Each row is a point on a landscape with many valleys, with its height.
A ball rolls from a point to the lowest of its 2 nearest points, and stops where none of them is lower. Distance is the straight distance between rows; heights are no part of it.
Fuve h=42.1: [ 24  14 -10 -16 -15  -2  29 -14   5  26   3 -14  -4 -34  16 -18   9  29
 -17  -7  31  10  42]
maba h=23.0: [-35   2 -17  23  -3   2  10   2 -21 -44 -15  -1  41 -14  14   3  11   3
  63 -25  10   7  10]
Soned h=62.9: [-18 -17 -15 -31  38   0  47  -9  -2  12   1  25  24 -17  20 -22  -9  16
 -38   6   2  -5   7]
rim h=39.9: [  7   6  -3  34 -30   9  -9 -10 -28  10  21  -8  -7 -19  23  29  -1  12
  17  -6   0  13 -15]
zamiv h=53.0: [-25  -2 -29  20  -2  21  -4   7   4   5 -44  18  26  14   1  10   7   2
   3 -62   9  38  26]
Zez h=59.6: [  5 -13  58 -16   3   6  27 -13 -28  23  31  -1  27   8 -25 -11 -26 -22
  40  40 -17 -40 -13]
Rokob h=8.6: [  3   8 -26  -3 -15  14  20  15   6  39 -12 -20  13  -9 -21  11  23   4
 -16 -34  12  29  61]
kego h=35.5: [  9  11  -9 -14   1   2 -36  20  39 -27   2 -11 -36  30 -41  11  15   6
   4  -8  -8   3 -18]
Mag h=34.6: [  9 -13 -14  30   2   2 -13 -15  45 -33 -39   4 -17  38   8 -18   8   7
 -18 -28 -13  -8 -10]
let h=21.0: [ 12 -15  18  26  -1   6 -41 -15  -4   9   3  15 -23   0  24   3  -9 -18
 -30   0 -14  12 -47]
kaput h=55.4: [ 13  -4  27  -7   5 -40   8  11  16 -58 -23 -18 -14  -4  35 -26   8  23
  -6  55 -10 -40 -21]
bik h=55.5: [-18 -57 -26  15   8  27  58 -11 -39  31   1 -16  58 -18 -11   2   8  29
  21  -7   5 -23  41]
robu h=57.9: [-21 -27  36  -6   4   2  35 -10 -40  -6  22  -9  52   4   3 -11 -24 -21
  74  26 -29 -39  -3]
safu h=52.8: [ -6 -16  18   7  20 -28  25  11 -15 -26 -29   1  -2  -9  47 -22  -5  39
 -18  39 -20 -32  -4]
Lim h=52.2: [-20  -6   4  25   0  16  19   5 -44  36  37   2  26   4 -29  27  -1 -16
  22  -3 -24   6 -11]
saded h=34.7: [ -2 -26  -1   5  -1  48  17 -22 -28  84  43   6   2  -5 -51  19 -21  -6
  -9 -17  11  -2  32]
taruf h=47.3: [  6 -18 -21  33  -2  27  -3 -15  26 -32 -41  -8   6  62  -1  -7   3  11
  30 -34 -23 -26  -6]
dadig h=55.3: [-21 -24   0   4   4  14  34 -11 -37  17  12   7  51   5 -13   2 -20 -13
  45   0 -10 -11 -13]
Tud h=50.2: [-13  -7 -31  53  -1  30  -7   6 -44   4   4 -11   2  18  -3  45  -5   9
  46 -15 -22  -4 -11]
nos h=30.6: [  2 -19 -17  66 -15   8 -23 -13  -6  -2 -13   4   4  10  33   6   3 -34
  -8 -17 -23   8 -56]
Sevez h=70.9: [-19  47 -18 -35   0 -40   8  30  35 -10  -8   5   0 -26   4 -11  48 -26
 -39  -1   7  26   9]
pugus h=13.3: [ 15   3  16   6   1 -18  -2  -9  -1  19  -3   8 -24 -14  35  -7   4 -10
 -55  27   0   6 -28]
niv h=64.6: [  7  42  13 -34 -25 -38 -37   5  -6 -26  25  15 -34 -48  19   8   2 -12
   5  10  35  17 -22]
Remeg h=25.0: [ 20  13   1  -2   0   8  23  -4  11  36 -14 -21  11  20 -22  -2  11  -2
 -14   1  -6  11  37]
vekog h=72.4: [-11  22   2 -37  17 -43 -13  42  36   4 -26  -1 -25  -5   3  -4  27 -29
 -64  23 -10  17 -10]
Nalu h=38.3: [  6 -23  23  43  -7   6 -21  -7 -40  16 -12  16  32  21  29   9 -22 -54
   9  -9 -22   0 -46]
zape h=22.4: [ -6  12  -3 -27   3   9  11  14 -20  67   0   0   7 -19 -32  23  -3  -4
 -12 -15  17  44  64]
piva h=6.2: [-51  22 -16  16  19  -7   5  32  -9 -53  -9   0  32   0  -4  20  37   5
  48 -22  -7  25 -10]
Foru h=13.8: [ 27   5  27 -34  -4 -15 -23  -5  33 -37 -18  14 -14  11   2 -29 -21   0
  -5   2  21  -9 -22]
samu h=59.8: [  2  -2  28 -49  26  38  -8 -17 -11  34  26  29 -14   2 -31  11 -55  20
  19  10  29 -12  29]
Nugu h=61.0: [-21 -25   1 -42  44  52 -19 -18 -17  41  36  53 -13 -15 -22   9 -50   4
 -15   9  18  -2  24]
Vumo h=56.9: [  9 -21  -7  44 -15   5 -16 -15  21 -72 -27 -16 -15  42  30 -15  -5  35
  23 -10 -25 -36 -19]
Kovo h=54.1: [-10  16   2  42 -20 -13 -14  12   8 -13   7 -29  28  22 -39  19  23 -64
  31   4 -23   8 -39]
fem h=40.9: [-16  34 -15  -7   2  -2 -17  29  29 -42 -10 -18  10  23 -42  16  25 -11
  27  -9   1  25  -6]
vebe h=22.9: [ 17  32  28 -59   7 -58 -12  10  52 -48 -28   1 -25   0  -1 -28  -8   2
 -21  13  35  -4   7]
tunit h=62.2: [  2 -12 -17 -40  19  38 -33 -18  11  41  30  52 -15   3 -11  -3 -40 -12
 -28 -24  17  20   7]
dab h=31.3: [-20  29 -22  -2   3 -10  36  13  19 -32   9 -23  21  13 -26  -6  33  13
  44  23 -17  -5   7]
Liki h=44.0: [-12 -11 -22  25  21  27  12  12 -24 -14   7 -19   1  34 -33  34   2  35
  46   4 -31 -14   2]
rotol h=63.5: [  0 -13  -3 -10  14  32 -59  -6  10  13  24  48 -23  20  -8   8 -44 -16
   0 -19   1  20 -35]
nevok h=68.9: [ -2  58  -5 -35 -12 -46 -12  25  39 -36 -17 -18 -29 -21   7   4  33  -9
 -15   4  21  20  21]
val h=34.8: [ 11   9   8   6 -12  -1  11   1 -29 -10 -13 -14  28  -1  20  -8  -3  11
  65  -4  11   2  27]
Lav h=19.3: [ 52 -18  35  -1 -10 -14 -14 -27  26 -10   5 -10 -38   6  25 -35 -18  -2
 -43  28  -9 -40 -41]
tamum h=33.7: [  5  11  20  16 -12  17 -12  -5 -49  47  27  21 -14 -37   5  39 -16   5
   5  14   9  23   7]
fami h=43.4: [ -5   6  11  47 -18   1 -19  -1 -19  20 -25  10  41  11  14   8  -1 -53
  24 -31  -2  29 -12]
Duli h=27.2: [ 23  11 -23 -34 -11   0  -8  -6  32  20   6  -4 -42   8 -15  -7  -2  23
 -39 -14   8   2  31]
rasib h=58.1: [ -6 -11  20 -21  23  22  18 -16 -42  29  23  15  20  -9 -17   6 -39  14
  37  17  10  -8  17]
Piz h=66.7: [  8  41   0 -17 -26 -68 -12  27   5 -36   1  -9 -45 -43  32   9  14   7
 -20  19  32  12   0]
mes h=49.2: [ 11  29   0  55 -35   2 -27   1   7  -2 -18 -26  37  19   4   5  23 -58
  35 -28  -9  25 -28]
deg h=49.0: [-21 -13 -11  18   1   9  52  -4 -36   0  10 -36  50 -19  -5   8  21  16
  48  10  -1 -15  38]
vudor h=48.1: [-14  41 -27  12 -11  -4 -15  13  42 -58 -14 -16  28  17  -3 -14  42 -34
  33 -23  -4  23  -4]
duku h=46.7: [  1  -3  -2  10  -5  13  24 -18 -33  33   4  13 -13 -34  32  -1 -12  26
 -25   3  29   9  42]
guzi h=21.4: [  7 -10  -9   5  -6 -13 -24   0  41 -25 -21  25 -27   5  26 -21  10  -2
 -54 -24  -5  17 -25]
Nago h=29.2: [  9  12   6 -45   6 -25 -35  32  56 -19  -4  -9 -57  20 -33   5  -2  25
 -28  11  -2  -6 -16]
lub h=73.7: [-23   5  -2 -25  32 -41  -5  42  53 -34 -36  18 -42  12  16 -14  33   0
 -77  -1  -7  10 -22]
Medog h=42.5: [  6   8  -2  12 -25  -1  37  -8 -33 -19 -15 -39  46 -30  38 -13  18   2
  45  23   7 -20  42]
zabi h=23.8: [ 51 -18  50 -23   0 -13 -48  -8  13  10  11   1 -56 -12 -10 -12 -21   3
 -40  35   9 -29 -32]
femi h=38.0: [-12  -7 -11  -4  13   2  29  18  -8 -40   9 -14  16  24 -19   2   2  26
  41  30 -27 -26 -15]
rusok h=60.4: [ -5 -36 -12  -5  29  25  54 -14 -21  27   4   5  29 -13   4  -4 -10  37
 -11   4  -2 -34  22]
nuzi h=62.6: [ 15  31  21 -30 -14 -35   6  -9  -3  -7  17  -8  -6 -44  32 -14   3 -17
  -1  36  16  -4 -19]
Mebo h=50.1: [ -6  -3   5  18  11  -6  25 -10 -27   3 -24   5  -4 -31  44 -11   4  34
 -28  19  -2   0  10]
bizu h=4.7: [ 16   4  23 -19   9   8 -14 -22  20  12  -2  33 -11  -4  17 -23 -32  -7
 -31   7  12  -8 -17]
bive h=35.7: [  1  -6  -4 -28  20  30  22  -3  21  46 -11   4  27  31 -46 -12   3 -16
  -5 -34  14  18  44]
godot h=20.5: [ 15   0  -6 -50  -6  16 -49   1  26  23  22  24 -73   9 -17   6 -35  21
 -42 -13   8  10  15]
zet h=48.9: [  1   0 -47  59 -22  15   0  -9 -11 -18  10 -18 -10   6  15  20  15  25
  21 -28 -12  -4  -6]
feb h=45.4: [-15 -15 -38  12   6  36  17  -4  13  15 -17  -1  42  32 -27   0  11 -18
   8 -44  -1   6  24]
guvot h=26.4: [ 30  -9  13  11 -10  -1 -44  -6   7   9  22  -7 -56  -5  -7  13 -12   2
 -40   8  -7  -1 -35]
kun h=47.8: [-40 -46 -23  37   8  22  36 -10 -41  43  32   6  53   8 -29  18  -2 -23
  -3 -25 -10  17  -1]
zosul h=29.1: [  7   4  21  -5 -18  23   8 -13 -42  72  27   5   9 -34 -24  25 -16  -1
   4  -6  25  18  39]
bas h=61.7: [ -1 -16  -5  45 -21 -18 -17   0  -6 -66 -18 -11 -25   2  57  -6  18  23
  16   1  -7 -22 -29]
Sal h=41.3: [-37 -61 -22   9  11  37  27  -6 -38  80  41  15  37   6 -61  25 -12  -7
 -10 -30   1  15  38]
Pifeb h=35.6: [ 37  16 -13 -19 -15 -23  13 -20  34  -3  -8 -11 -15 -11  11 -33   4   7
 -18  -4  18 -18  28]
duz h=21.2: [-37  27 -12  -1  17 -21  28  29  -8 -56   0  -6  14  -9  11   5  39  22
  22  16  -4   1   2]
sodiz h=24.5: [ 10   2  15 -69  26 -10 -47  21  37  19   0  14 -63  11 -22   2 -24  11
 -51  17   9   3   1]
dov h=10.1: [ 22 -15  10   0  -5 -14 -27 -13  39 -16 -11  10 -17  14  20 -31  13 -15
 -60   8 -15 -19 -58]
Gol h=61.1: [ 21  14  42 -14  -4 -15  16 -11 -11  14  21 -16  11 -22   1 -20 -14 -29
  17  42 -11 -16 -16]
namo h=58.2: [ 14   9  11  28 -20 -44  -9  12  -2 -63 -13 -30 -16  -9  28  -6  30  16
  14  34  -9 -25 -14]

For each start below, name the point where the ball stops.
mes -> bizu
kaput -> godot
rusok -> piva
Tud -> piva

Call two points neighbours if one is among the 2 nearest of the other. Go from one point of each pair to the other, from neighbour to neighbour, staying as low as possible. Name the highest point that can't be avoided.
bizu and godot -> Kovo
bizu and dov -> guvot
godot and Rokob -> Tud
piva and godot -> vudor

For each start below, name every point that the ball comes to, in order.
bas -> Vumo, taruf, Mag, guzi, dov
namo -> kaput, safu, Mebo, duku, Fuve, Pifeb, Duli, godot
Soned -> Mebo, duku, Fuve, Pifeb, Duli, godot
